Points, in no order, along strands that fork, close into loops and pass close to each other.
Two points are linked if the straight distance between their rows is under 75.9. Some points are linked to none.
(1186): [ -2 -13   0  -8 -14  19 -27 -24  -6  23 -19 -13 -13  -7 -30   5  19  -1
  41 -12   4 -15  22   8   1  10   7  19 -16   0  38 -23]
(372): [ 23 -20   1   5  12 -11   7   1   6 -19  23   3   4  12  13  14   2  10
 -24 -21 -24   5  -6  -8  24  -7  27  -2  18  22 -20  22]
(921): [ -8 -11  21   7  15   1 -13  19  12  19 -39 -21  22   5  -5  10  28  -2
 -32  21  -5 -11 -15  20  26  -4 -11  -3  14  22  -3  17]
(931): [ 19  23 -16  23   2  13   3 -19   3 -11  21  14   5  -7  -6 -11 -14 -16
   8  21 -18   7  25   7 -31  -5  18 -16  -1 -13  -5  15]
(434): [-31   0   8 -30 -14  22 -23  19  -7  12 -24  -3 -12   6  22  19   7 -16
 -18  22 -27 -23  -6  19   0   4 -11   2   1  18  13  34]
(204): [  5 -20  26  -4   0  11 -20 -11 -39   5   7   7   1   5  -5 -18  -9  -8
  11  11 -20 -29   9  14  11 -14 -14  19  -8  -6  15  14]
(673): [ 15  -3  -9  -6  -2  20   7  12   7 -58 -21  31   2  11 -11  -8  -4   2
   1 -13  30  14   0  -5  -2  22 -15 -33  12 -14  27   3]
(1528): [ 27  -3  10   7  -7 -16   5  -3   9  -8  16  29  16 -19   7 -13  -8 -13
   9  11   1  23  -1   3  -8 -17  -6   2  -2  -5  21   2]
(170): [ -2   0  18  -6   9  -6 -11  11  11  15 -21  -8  20 -23  -2  -7  18   7
  -4  21 -12   6  19   2  13 -12   2   2  -4 -17 -50 -12]
(614): [ 21   7  -2  12 -15 -11   7  21   2   0  21  12  -4  15  12  18  -9  -4
  -7 -24  -4  11   2   4 -22   3   0   9  28   3 -13  -1]
(1233): [ -5  20 -20  11  18 -25   5  18  33  16  -7  -9  -4  14  20  -4  -5  -1
 -39  -9  13  15 -21  -5  -3 -19 -13   7  15  17 -16  -5]
(769): [ 10 -11  30   0 -27 -19  -3  -5  -3   8  33  -1  -5 -29  -5 -22 -10  -9
  17 -24  -9  11  20  -6 -29   6 -11  16 -21  -6  -2  -7]
(1495): [ 30 -27   9  19 -18  17   3  -8   4 -32  -3  -2  22  12 -17  19  -7 -16
 -36  -5   7  12 -10 -29  37  18 -14 -19   1  18   3  12]
(1111): [  6  30   0  11  14   2   7   2  -7 -20  11  23  11  -5   4 -13  -4  -8
 -18  22 -19   9  15  11 -41   1  -1   0   9   0 -25  32]
(1077): [ 24   6  -8  42   0  -4  -1   0   9 -20  -3   6   9   5   8  17  10   2
  26   4 -12  -5  -1   8   1  -7  13  -8  17  -2 -12 -19]
(596): [-10  26 -11  -6  17  14  25 -13  14  -9   8  11  -8  -8 -15 -17 -15  -1
  15  22  -8  12  37  14 -40   4  16 -10  -8 -25  -6  12]
(479): [-37   7 -14 -21  15  37 -11  -3   0  23 -18 -12 -17  12  -2   7  10   4
 -32   4  30   9  -3  -4   6   7 -28  22   9  15 -44   9]
(122): [  2 -26  34  20  -2   5 -27   9 -24  -8 -19 -11  18  13  13  15   4 -10
 -27  -9 -12 -18 -21  30  26   0 -22  13  18   6  15  25]
(842): [ 10   7  -6 -13  -3 -16  12   9   5   1  31  -9 -15   5  -1  15  -1   1
   3 -21  -8   7  10 -18 -20  -1   7  14   0  -8 -19  -6]
(1044): [  0 -15   5  -9  -5   7  17  24   3  -7 -15  -3   2  16   6  40   2   6
  -3 -18  23  12 -23 -13  27  16   2 -14  29   3 -27  -7]
(731): [ 13 -11 -21  -5 -15 -10  -1 -12  -2  11  16   5 -11   4  -1   4  -5   2
   8 -36  25  -3 -18  -9  -3   1  -4  17   0  11  37 -18]
(141): [  7  -1 -10  14  20  13 -11 -28  18   3 -15 -20  -6  21  -9   8   7 -18
 -18 -12  14   8  -7  -7  36 -23  -7 -10  -7   4  39 -24]
(841): [  0  29 -15  -2   3  -1  18  20   5 -13  29   3 -35   1   3   6 -16  13
  12 -22 -13  21  31 -17 -32  18  13  -1  25 -11 -21 -13]
(1527): [-11  10   6  27 -13 -18 -16 -14 -40  17  13  12   9 -11   1 -42 -13   7
   4   5 -10 -30  10  10 -17  -1 -22  -1 -14  -7   6  32]
(416): [ 17 -33  37  20 -12  18 -18 -20 -15 -26  -7  -7  23   5 -13  12  -5 -15
 -32  -4  -3  15 -13  -5  52   7  -8  -3   1  26  17   7]
(90): [-18  31 -34  24  11 -15  10  31   7   6  -6  -7 -14  14  31   9   2  13
 -19  -2  12   2 -14  -6 -16   2  -3   4  28   0 -24 -15]
(562): [-21  28   1  27   3 -14  -5   0   4   4   9  -2   6  -7   5 -24   2 -12
 -20  12 -23   9  19  -1 -42  -4  -3 -13  -4  -9 -45  13]
(1483): [ 30  -1 -11  14 -16   6   3   0   5 -38  -1  33  -7  10  21 -19   0  -5
  12 -29   5  12 -24  -4 -14   9   9 -22  28  14  38 -12]
(534): [ -7  -6  32  -5 -15  12 -25   5 -28  38 -11  -5  -5  -1 -13 -13   5  -5
  22  21  -8 -34  13   3 -17   2 -12  21  -9 -11  16   4]
(1028): [-13  12 -21   5  25  -2   1 -12  27  13  -6 -21  -2  18  -9   0  13  -6
 -14   4   1  -8   5  -5  20 -22  -9   1  -7 -10   8 -19]
(830): [-12   2 -24 -32   1 -13  10  14 -13 -17 -16  21 -10  -4  -7 -35   8  27
   6 -27  27 -18   1 -12 -22   8 -15  10 -10  -9  -3   7]
(71): [  8   8 -11  18  25   5  17  14  38 -35  -5  16   2  -9  10  -3   5  10
  21  11  -9  28  20   2  21   9  28 -23  23  -5 -14 -15]
(564): [ 22   6  -4  17   2  26  15 -22  -8 -19 -16  27   2  -3 -11 -20  -3   3
  28  10  16  21 -21   8 -12   8  33 -30  15   5  48   5]
(1467): [  6  -7  -6 -16  -4  -2  10  15  -6 -39 -19  26   6  -2   4 -20   0  13
   2 -30  25  -5  -9   2  -5  12 -12 -13   1 -10   6   7]
(441): [  5   8  -6  16  36   5  11   5  32 -20  -5   6   5  11 -11   3  -1   1
   2  17  -8  12  46   9  27  -3  12 -24   8   5 -33  -9]
(1448): [ 18  -5  -3   8   4 -18   5 -19  -5  -9  20  -1  11   9   7  18  14  15
  19   6 -27   6 -24 -18  17 -15  43  -4  -4   9   4 -16]
(827): [ 12 -26   0 -10  -8  27 -14 -19 -18 -35   4   7   5  30  -7  22  -1   0
 -22 -31  -4 -18  -2  -1  22  21  -8   1  11   8   3   5]
(1502): [-35  16 -12  22  -9 -20  10 -13 -22  36  15 -12   5  10 -18 -10  -9   9
  26  15  -3 -35  10 -10 -13  -2  -1 -21 -20 -13   0   4]
(1375): [ 20  13 -19  42   0   0  10   5 -11 -22   4  17  -8  19  15   2  -7  -4
  24  14 -17 -21   3  -2   7  -9   7 -26  39  13   8  -8]
(76): [-43  14  -3  18 -10 -14  -9  -6 -33  20   8  -3  -8  -2 -11 -38  14  12
  10  11   3 -31   5 -17 -26   5 -18   5 -23  -8  -7  17]
(739): [  3   5   0   4   9  16  10  -6  15 -12   1  21  -4  -6  -7  -9  -7  -4
  13  16  18   2  31   9  13   2 -17  -2 -13 -17  13 -25]
(728): [  7   2  -9  -2   5 -17 -19  12  26  34 -17 -25   5  -1  23   0   4  -4
 -40 -18   8  15 -22  20   4 -12   0  24  15  19 -18  -1]
(1498): [ 12  -8  17  11  16  -3 -13   8  26   8 -21 -18  11 -16   0  19  16   1
   0   8  10  16  19  15  22 -10   2   5   3  -2 -22 -21]
(1368): [-32  26 -20   3  16   9 -19   9   1   8 -29 -18  -8  19   2   3  22   2
  -4   2   2 -31   2  17 -17   3 -14  14   3 -13 -19  -7]
(188): [-21  32 -24  27  21   0   0  18  13  -3  -2 -12 -12  13  11   2  10   7
 -10  -2  -3 -11  19   6 -20   9  -5   5  17 -18 -32 -13]
(257): [  8 -21   4   1 -17  24   6   6 -15 -29  -2   3   7  30  -6  30  -9  10
 -23 -29  13  -3 -11 -15  22  28  -9 -15  29   3 -31  13]
(1265): [-29  18  25  25 -11 -28  -9  15 -13  13   7  10   2 -31  -5 -31  -7   4
   2  21  17  12   5 -10 -38   2 -31  -6 -17  -6 -17 -11]
(759): [-28  19 -21 -30   2 -14  18  17 -14  14  23  -3 -35  -6  -4   5 -23  19
   0  -6  22  21   7 -17 -23  27 -12  25  -6  -2 -24 -20]
(1520): [ 29 -10 -11  32 -16  -6 -11 -21 -40 -23  12  19   6  12  10 -15 -12  16
  22 -16 -27 -28  -3  23  12  -1   7   5  -3  11  19  18]
(379): [-19   8  -8  41 -23 -14   7 -15 -13  45   7 -25  -4 -10 -21   6 -16  -2
  41  16   1 -17   8   3  -8   6   8 -20 -25   0  19   1]
(117): [-31   3 -19 -35  10  26 -10  -3 -13  12 -15  14 -23  19   4 -12   9   8
 -19  -9  35 -11 -12 -10  -8   1 -26  33   0  -5 -29  -2]
(859): [-22  15 -26 -25   3 -10  15   5   6  34  19  -6 -20  16   4  12 -17  -1
 -18 -10  32  11 -13  -9 -22  -4 -19  28  -2  -8  -9  -3]
(366): [-41   7 -24 -28 -20 -11  -3  25  19  10 -38 -14 -10 -10  25  17  11  13
  23  -8  11 -17  -9  19  -6  10  -8   2 -12  -3  15  -3]
(960): [ 13   4  -8  14  25  12  23  -6  -6 -25 -14  21  19  -3   1  -8  -9  -3
  -1  39 -12   7  -6   2  18 -11  22 -27   9  -5 -10  27]
(222): [-26  21   9  18  -1 -21  -2   8   5  30  16 -25  -2   1   0   7   0 -14
 -16  15  -7   0  -1  -8 -25  -7  -5  -2  -4  -4 -26   1]
(780): [ 15 -12  14 -22  25 -11  15  13  14 -37  -8  12  19  -9   6 -14   7   3
 -31  -9  -3  25 -21   0   8   4   3 -14  -2   4  -7  32]
(242): [ 21  11 -16  23  -3 -15   7   1 -24 -26   9  20   6  20   7 -19 -19   3
  14   3 -25 -28  -3  11 -10 -10   6 -10   9  -5  12  20]
(447): [-13  -9 -24  -9  -4 -36  23  23 -10   6   0  -2 -13   7   4  -5   1  28
  16 -17  39 -16 -25 -19   8  10  -6  -5   0  -4  19  -1]
(862): [  3   4   5  13   1 -21 -19   8  35  25 -14 -32  12  -8  11   8  10 -11
  -8  -3 -12   6  -5  16   2 -12   6  19   3  -2  -1 -13]
(172): [-27  15 -20 -35   7  -1  -5  -6   1  -2  -1   7 -22   5   7 -39   7  13
 -11 -23  17 -19   6 -14 -22   0 -22  27 -13 -12 -16   2]
(1336): [ -6 -17   6 -15 -15 -10  -5  -8 -11   8  16 -25   0   0  15  48   3 -10
   0  -4 -27  -9 -25  13   2  -5  34  25   8  19  14  26]
(651): [-19  32 -15 -18  31  -4  27  18   8  -4  21  -1 -26 -13   0  -1 -12   7
 -23  11  -8  37  18  -9 -11   8   9   9  -1  -5 -37   7]
(149): [ 15  13 -21  10  -5   2  -7 -41   8  -2  23  12  -8  -5  -9 -26  -9  -5
  12  -8   1   1  16  -4 -14 -18   1  -3 -26  -4  45 -17]
(1237): [ -2  -6  10  -3 -25 -38  -5  10   5  33  15 -12 -14 -26 -14 -14 -13   2
  16 -40   9  11   8 -20 -28  17 -11  13 -22   0   9 -13]
(894): [ 12 -23  18 -25   4 -13  10  15 -12 -52  -8  29  19  -5  10 -18   5  14
 -10 -10   7  10 -31   0   2  13  -4 -12   5 -13   5  22]
(35): [  0 -19  11   4  -5 -15  -3  24 -17  -7 -27  -5  23  14  19  18  18   9
  -9 -17   0 -18 -35  27   6  10   0   8  17   5   1  15]
(1016): [ 10 -12  28 -36  -3  -6 -11  20   2   8   5   7 -15 -17  -3 -15   4  -5
 -12 -13   6  19   4   0 -14  -5 -25  29   3  -9 -11 -17]
(1022): [-11   0  21  10  12   3 -17  25   1  36 -15  -8  -4  -6  -2   6  25 -18
 -39  29  -3   5  -6   3   0  -6 -23  22   9  34 -13  21]
(1518): [ -6  18  -2 -21   9 -19  14 -20 -11  -3  40   2  -5   8  -3 -27  -9   0
 -11  -7 -30  -1  -3 -24 -33  -9  18  -3 -19 -13  -2  28]
(1066): [  8  13   5  19  -4 -16   6 -24   5  23  27 -15   9   3  -4   1 -13 -17
  -3  17  -7  11  -5 -22  -3 -36  12  -6 -23 -10  15 -12]
(1365): [-13  14   3 -31  12   2  17  12   2   3  20  -8 -21  -9 -18  10 -10   8
   6   4  -1  21  29 -11  -6   9   1  13 -16 -17 -29 -22]
(1412): [ 14 -10  -7   5   3   2  -3   4   4   5  18 -17   3  15  15  40   3  -5
 -21 -23 -18  -5 -20   7  13  -8  26  16  18  26 -13  15]
(1359): [-14  10 -29  -5  27   9   3   4  42  18   8 -28 -12  11   2  16   2   2
 -16 -23   4   9  17   1  11  -6  11   8   4   0 -17 -24]
(845): [ 31  -4   6  19   9  18 -12 -44   2   3  18   8  13  -7   4 -11 -14 -12
 -10  21 -33   0   2   7  23 -24   0  -3 -12  10   4  -7]
(716): [ 11   2   9   3   1 -30  -1 -15   7   7  27 -18  11   7  12 -11   7  -8
 -18 -16 -23  -4 -15 -12   2 -25   8  13  -8  -4   9   4]
(495): [ 10 -15 -22 -10  -9 -36  21   4  -1   0   7  26  -7  -3   2 -20   0  22
  17 -33  26  -9 -15 -22   4  -1  -3  -3 -12   1  36   5]
(948): [ 35   1 -12  32 -14  11  -5 -19 -13 -40  -8  36  10  -8  12 -25  -7   5
  24  -3 -10   9 -12  26 -15   4  15 -21  13  11  34  10]
(610): [ 41  -8  20   1  13  44 -33 -30  -7  14   2   7   7  -4  -7 -19  -8 -18
  -5  21 -27   0  25   9  29 -26   1   8  -5  11   0 -16]
(774): [-12  -7 -14   7 -28 -35  -2  16   4  27  -9 -25  -3 -11   3   7   2   2
  22 -36  17   2  -1   5 -26  18  -2  15  -8   1  15 -14]
(1164): [-24   0 -25 -33  -7 -11  14  21  10  15 -21 -14   0   8  15  15   2  22
  15 -17  26  -4 -29   0   2   5   8   1   6 -10   4  -9]
(929): [-36   6  12 -23   7  -1  13  29  15  23 -11 -20 -21 -18   2  22   3   5
   0  26  14  23  -6   9   0  10 -12  25  -6 -11   0 -16]
(877): [ 28 -18   8  -4  10  -7  10 -18   4 -36   9  15  14   7   8   2   9  13
  -7 -11 -28  14 -24 -12  32  -6  40  -9   0  14  -4   7]
(916): [  2   0  -5   3   8  22  31  -7   7 -34   7  18   2  33 -17  28 -11  -7
 -10   9  17   5   1 -25  32   5 -11 -32   3   0  17   0]
(296): [ -7   8 -26   1  16  38   2 -19  19   2  -2 -11 -14  41  -7  27  -6  -5
 -21 -30  28 -10   2 -10  28  12 -14 -11  13   5  10 -15]
(930): [-30 -10  16 -55 -11  17 -16  25   1  21 -37  -7 -14   0  14  14  19  -7
 -15  18   0  -2 -29   1   5   2 -11   8  -1  20  19  22]
(349): [ 17 -15  11 -23   1  20 -16 -17  -7 -24   3  10  -1   5 -10  -2   4 -11
 -13 -23   1  -1  -2  -4  14   0 -13   6  -1  -7  11  -1]
(105): [ -9   7  -3 -11 -16  -9   2  -1  -6  39  26 -11 -15   1   0  -7 -10 -21
 -17 -17  13  -6  -6  -9 -32  -9 -23  31   3  -7  12  -1]
(321): [ -8 -12   7 -33 -10  24 -23   2  19  16 -18 -24 -14  -6   2  34  17 -17
   8 -16  -1  -3   6  21  -7  14  -2  10  -6  -5   4  -9]
(803): [  7   0 -14   0  26  18  24  -9  18 -30  -1  13   1  19  -7  -7  -7  -5
 -11  20  -8  12   1 -13  25  -1  20 -45   3  -1  13  22]
(933): [-24  22   0  23   4 -21  11  24 -13  -6  -4  13   1 -13   9 -14   7   6
   5  23  24  -2 -10  -7 -24 -12 -31  13  -9  -7  -4  -6]
(95): [ 14  -6  34  -4  13   0 -21   1  -1   7   1   5  23 -15   0 -23  10  -6
 -19  13 -26   2  20   9   5 -12  -2  14  -4  -9 -27  10]
(89): [  0  -9   1 -15 -17  21 -17 -14  -7  12  -3  -7 -16   8 -16  43   8  -7
  21 -20  -1 -16   6  11  -6  12   1  13   5  12  22  -7]
(603): [ -6   7 -14   5  21  27  10  -5  12 -21  -3  -1 -11  36 -22  11 -16  -6
 -15  -2  18 -18  10 -15  30   5 -26 -18   8 -10   3   0]
(1380): [ -3 -28  15  16 -16  19 -13  -9 -19 -10 -21 -24  10  26   0  24  -8 -20
 -42 -20  -5  -5 -30  16  40  11 -17  -1   0  18  22  21]
(128): [ 12   0  -9  22 -22 -21 -13   5 -13  13  13 -10   4  15  26  20  -9 -11
  -6 -28   1  -9 -13  23 -24   1  -1  18  25   4  15  -1]
(1036): [ -9 -10   6  11  17   7   1   4   5   4 -30 -14  14  15 -13  19  19  -4
 -17  18 -13 -23  -2  17  38   1  12 -10   5  15 -26  12]
(58): [ -9  -5  44   2 -23 -21  -9  21 -23  19  27  10  -3 -25  -9 -31  -6  -2
   7   4   1  16   7 -16 -36   8 -21   6 -18   3 -16   1]
(1092): [ 30   0 -10  18 -11 -23   6  -2  13 -20  16  23  -1  -4  20 -15  -4   3
  16 -15  -1  23 -17 -13 -14 -12  13  -6  11   4  26 -16]
(1037): [ 16  -7  -2  17  12  11  11   7  26 -31   2   4   8  -4   7  24   6   9
  -2   7   9  32   6 -18  39  -2  23 -29  12  23 -10 -27]
(239): [-18 -12  20 -18 -19   5  -5  -3 -19  37 -11 -23   8  -9 -17  -2   9   7
  39  31  -9 -41   8  -3  -2  -1  19  -3 -21 -12  -1   4]
(913): [-18  24 -10   0  25  -3  33  19  12 -25  -5  19 -10 -12   1 -27  -9  13
  13  19   6  22   6   7 -25   9  17 -12   4 -23   7  14]
(461): [ 18  13  -3  37 -12 -16 -14  -5  10  -2  12  -2  22 -24  13  -5   0   5
  20   5 -13   5  10   9 -15  -5  21 -22   0 -13 -29 -28]
(216): [ -2  -3  10 -32   6 -25  11 -14  -2 -11  24  -4   7   2   1 -28   3   2
  -9  -7 -15  -2  -5 -19  -4 -19   4  11 -18 -13  17  18]
(988): [-11 -12  -4 -18   1  -8  15  17  21   3 -26 -18   7   3  11  46   9   6
   0  -3  17   5 -25  12  19  17  14  -9  10  12   0   4]
(93): [-14 -17  37 -37   1  14  -5  29 -18  26 -26  -5  -9   3  -7   9  16 -17
  -7  39   8  -9 -19  -7  11  -7  -8  14  -3   7  21  14]
(276): [ -7  -8  13 -10  -3  14 -23  13  16   5 -38 -16   9  -4  -7  20  32   0
  15  -7   3 -10  15  27  10   6   3   8  -1 -16 -11 -19]
(11): [ 19 -14   5  12 -17  24   5 -20  -5 -46 -10  11  14  19 -15  22   3  -7
  -3  -9  15  11 -10 -29  24  14 -16 -24  -3   5  15 -23]
(1250): [-18 -15  25 -20   4  20   4  18  -2   9 -24  -4  -3  -3 -21  26  11 -19
  -3  39  14 -11  -1  -3  25   7  -7  -2   1   2   2  -3]
(261): [  5  -1   3 -25  22 -13   3  16  27 -29 -18   6   7 -17   3 -13  13   9
 -26 -12  -3  28  10  -3  14  -1   0 -16  -2  -3 -34   7]
(1386): [ 16 -12   3   9   2  11   9  -2 -16 -36 -10  33  15  -3 -13   1  -3   1
  17  19 -10 -12  -2   9  16   1   4 -26  -4  -6 -10   7]
(218): [ 10  25 -23  31  -8  16  -6 -38  14  -4  19  17  -5  -9   2 -15 -19 -12
  21   2  -8  19  34   1 -38  -5   7 -23 -10 -12  17 -15]
(1274): [-43   6  29   0 -18   1 -23  14 -29  33  -7 -14 -10 -11 -16 -28  21   4
  12  14  -1 -17   4 -16 -37   5  -5  19 -16  -4  -2  13]
(501): [-28   4  -5  -1 -32 -20   0  30  13  24 -12 -25  -8 -24  13  17   2  -1
  24   8  11  11  -4  14 -24  10  -9  -5 -15   2  24   1]
(425): [ 21   6   2  13   8   5  -4 -32   8  29  14  -9  14 -19   2  -5 -13 -13
   5  38 -11   3  -2 -11  30 -34   2 -12 -20  -3   0 -20]
(289): [ 14  -1  -4 -11   0  24  12 -21   0  -1   2  16   7 -41 -12 -23 -19  13
  21  27  18  15   3  20 -24   6  24 -15 -14 -13  20  11]
(683): [ -2  -1 -12 -10  20   7   2  19  24 -23 -26  -6   2  18   6 -11  17  18
 -27 -24   7   2   6  -3  23  16   6 -13  11  -3 -43   3]
(747): [ 19  -7  -1  24  -7  13 -16 -21 -28 -33  29  13  -1  22  15  17  -2   9
   5 -23 -32 -17   7  16   4   7  25  14  13   9  14   2]
(797): [  3  -2 -21 -13  -2   9   5 -15  12   3   4  -7 -17  27   6  28  -5   0
  -2 -30  26   4 -18 -12   8  -1  -2   3  12   5  15 -27]
(1015): [  0  -8  -1 -17   0  -7  27  47   5 -28  -9  17  -5  -3  14  16   3  14
  -2 -13  11  19 -19 -14  10  16   3 -16  31   1 -34  -5]
(386): [  0   2   7  -1 -16   9  -6  -7 -19  21   8  10  14 -30  -3 -22 -18   2
  24  42   2 -17  23  -3  -2  -9 -14 -10 -16 -19 -12  -7]
(567): [ 30 -13  23  -2 -20  -3 -14 -20  -5   6  21  19   7 -29  -2 -33 -12 -10
  20   3  -8  14  16  11 -15 -11 -11  13 -24  -6  18   7]
(553): [  1  16 -14 -21   5  -3  28  37   6 -27 -10  22 -19  -2  17 -14  -9   5
  -5  -7  -1  32 -19  -7 -11  20  -6 -10  37   3 -20  14]
(1206): [ -8  -9  16 -17 -10  -2 -15   6  -4  22  -3 -23   3   1  11  26  12 -16
 -14  15 -32 -18 -16  15  13  -4   5  11  -3  11  19  28]
(84): [  1  -5  -1  23 -30   6  -5 -30 -32  38  15 -14  12 -15 -19  19 -16   1
  42  25  -9 -16   2  12  -4   8  16 -10 -21  18   8  -5]
(176): [  9  -6   2  17 -22 -14 -12  -7   2   5  -9  -8  25 -26  -2  -6   5  14
  38   0  -3   0  17   9 -11  -4  12  -3 -23 -17 -13 -30]
(391): [-22   3  -9  -7  30  14   2  10  18  -1 -20  -8  -6  18   1   3   7  14
 -44  -3  25  -5   9   0  21  11 -21   1  13  11 -35   0]
(1469): [-16  -5  -8 -13 -19 -13  -8   0 -15  22   7 -15  -4  16  22   9  -7  -5
 -13 -30   0 -12 -28  13 -17  -3 -10  31  13   3   8  13]
(1158): [ 16  -5  15  -8  21  38 -28 -33  21   1   3   3   0  -1 -18 -11  10 -26
  -8   7 -16  -3  42   2  24 -16 -12   7 -11  -2   3 -22]
(1482): [  2 -18  18  -4   2  15  -2 -11  -9   2  -8  -6   7  -9 -28  29   1  -6
  21  28  11 -13  -2   3  27  -6   4  -8  -4   6  13 -16]
(1526): [  2  13 -20  13 -11 -18  20 -16  -7  -6  36  -7   1   7   0  -3  -2  13
  34  -1 -17   6   3 -35  -9  -8  42 -19  -9   9   3 -10]
(536): [-16  -3  -8 -18  21   8  11  11  37  26  -4 -23 -18  15   2  17 -12   3
 -30  -7  31  22  16   5  26   9 -16   4  20  21 -24 -11]
(1198): [ 13 -10  -5  16  10  -8   7 -17  -5  10 -12  -3  11  -7   8   8  -4  -3
  20  31   7 -10 -16   6  30 -27   9 -16 -14   0   6 -23]
(715): [  9  10 -22   1   2   8  23 -17   1 -17  -2  32 -10 -11 -13 -23 -13  16
  32  20  13  12   4  -2  -7   7  27 -29 -11   2  45   2]
(1124): [  6 -11  10   4 -10   8  -7 -36 -25  24  25 -22   4   1  -9  21   0 -15
  18  17 -29 -19   1   1   8  -7  23  13 -18   8  13   0]
(1322): [ 14 -13  15  12 -17 -14 -20 -14 -43   8  21   3   7 -20  -4 -40 -22   8
  20  -5 -15 -29   8   4  10  -7  -6  20 -18  -6  23  37]
(180): [-10   6   8 -23  -7 -33   2  17  11  12   2   1 -20 -28  -4 -28  -5  12
   3 -15  18  21  17 -15 -32   0 -31  25 -17 -16  -2 -23]
(1086): [ 32  -7  -4   5   1  41  -3 -36 -12  -8  -1  22  16 -23 -11 -18 -11  11
  20  15  -9   4   8  29 -30   9  39 -12  -4  -2  16  16]
(1442): [-15 -12  20  -6 -19 -14  -5   3 -10  16  -7 -24  15 -20 -10  13   8  11
  42  10 -11  -7  12   6  -6   3  19   5 -20 -12 -20  -8]
(643): [-18  12  17   9 -11 -11  -7  12 -10  30  -6 -19   1  -4   6  10  10 -15
 -32  21  -7   9 -23   2 -23  -5 -12  31  10  14 -12  10]
(891): [  2   2  -6  -6  -9 -15  -6 -27   7  15   9  -7 -10  -5  -7 -17   5  -4
  11 -24   4 -10  -2 -14  -4 -16   1  12 -18 -10  44 -28]
(1143): [-27  22 -10 -24  16   5  30  23 -11 -28 -11  32 -29  -6  11 -21  -9  19
   8   7  14  18  -5  -8 -27  19   9 -14  19 -12  -6  21]
(215): [ 14 -16  16  10  -5 -14   4  13 -34 -13 -11  17  24   4   1  17   5   4
  19   9   1 -29 -16  15  14   5  -5   2   8  -4   2   6]
(1443): [ 18  -5  -2   2  26  26  -6 -14  21  -6   8   4  16  -5 -18   9   5 -14
 -10  19 -20  -6  45  13  23  -8   9  -5  -2  16 -26  -4]
(85): [ 14 -14  26 -18  19  10 -14   1  12  -7   2   2   4   4  -8 -11   1 -21
 -39  -6  -4   0   9  -3  18  -7 -20  11   1   4  -5  14]

A fork is a point with three links, a tip a point with one. Leave the first point through the second and follow the links. Name the first fork or tip that comes.
(803), (960): (916)
(1250), (93): (1526)
(1520), (242): (534)
(1086), (289): (769)
(1526), (1448): (425)

How many points has the smallest loop of links through each point below? Write 0 if it is on no loop.
(1164): 15
(215): 11
(117): 10
(1274): 6
(170): 0
(759): 8
(372): 0

A tip is a point with one link. Name the tips that can be reached along the links from each point below, in the order of the rows.
(1206): (1518), (1037), (1526)
(105): (841), (651)
(479): (673), (141)
(1322): (747), (1124)
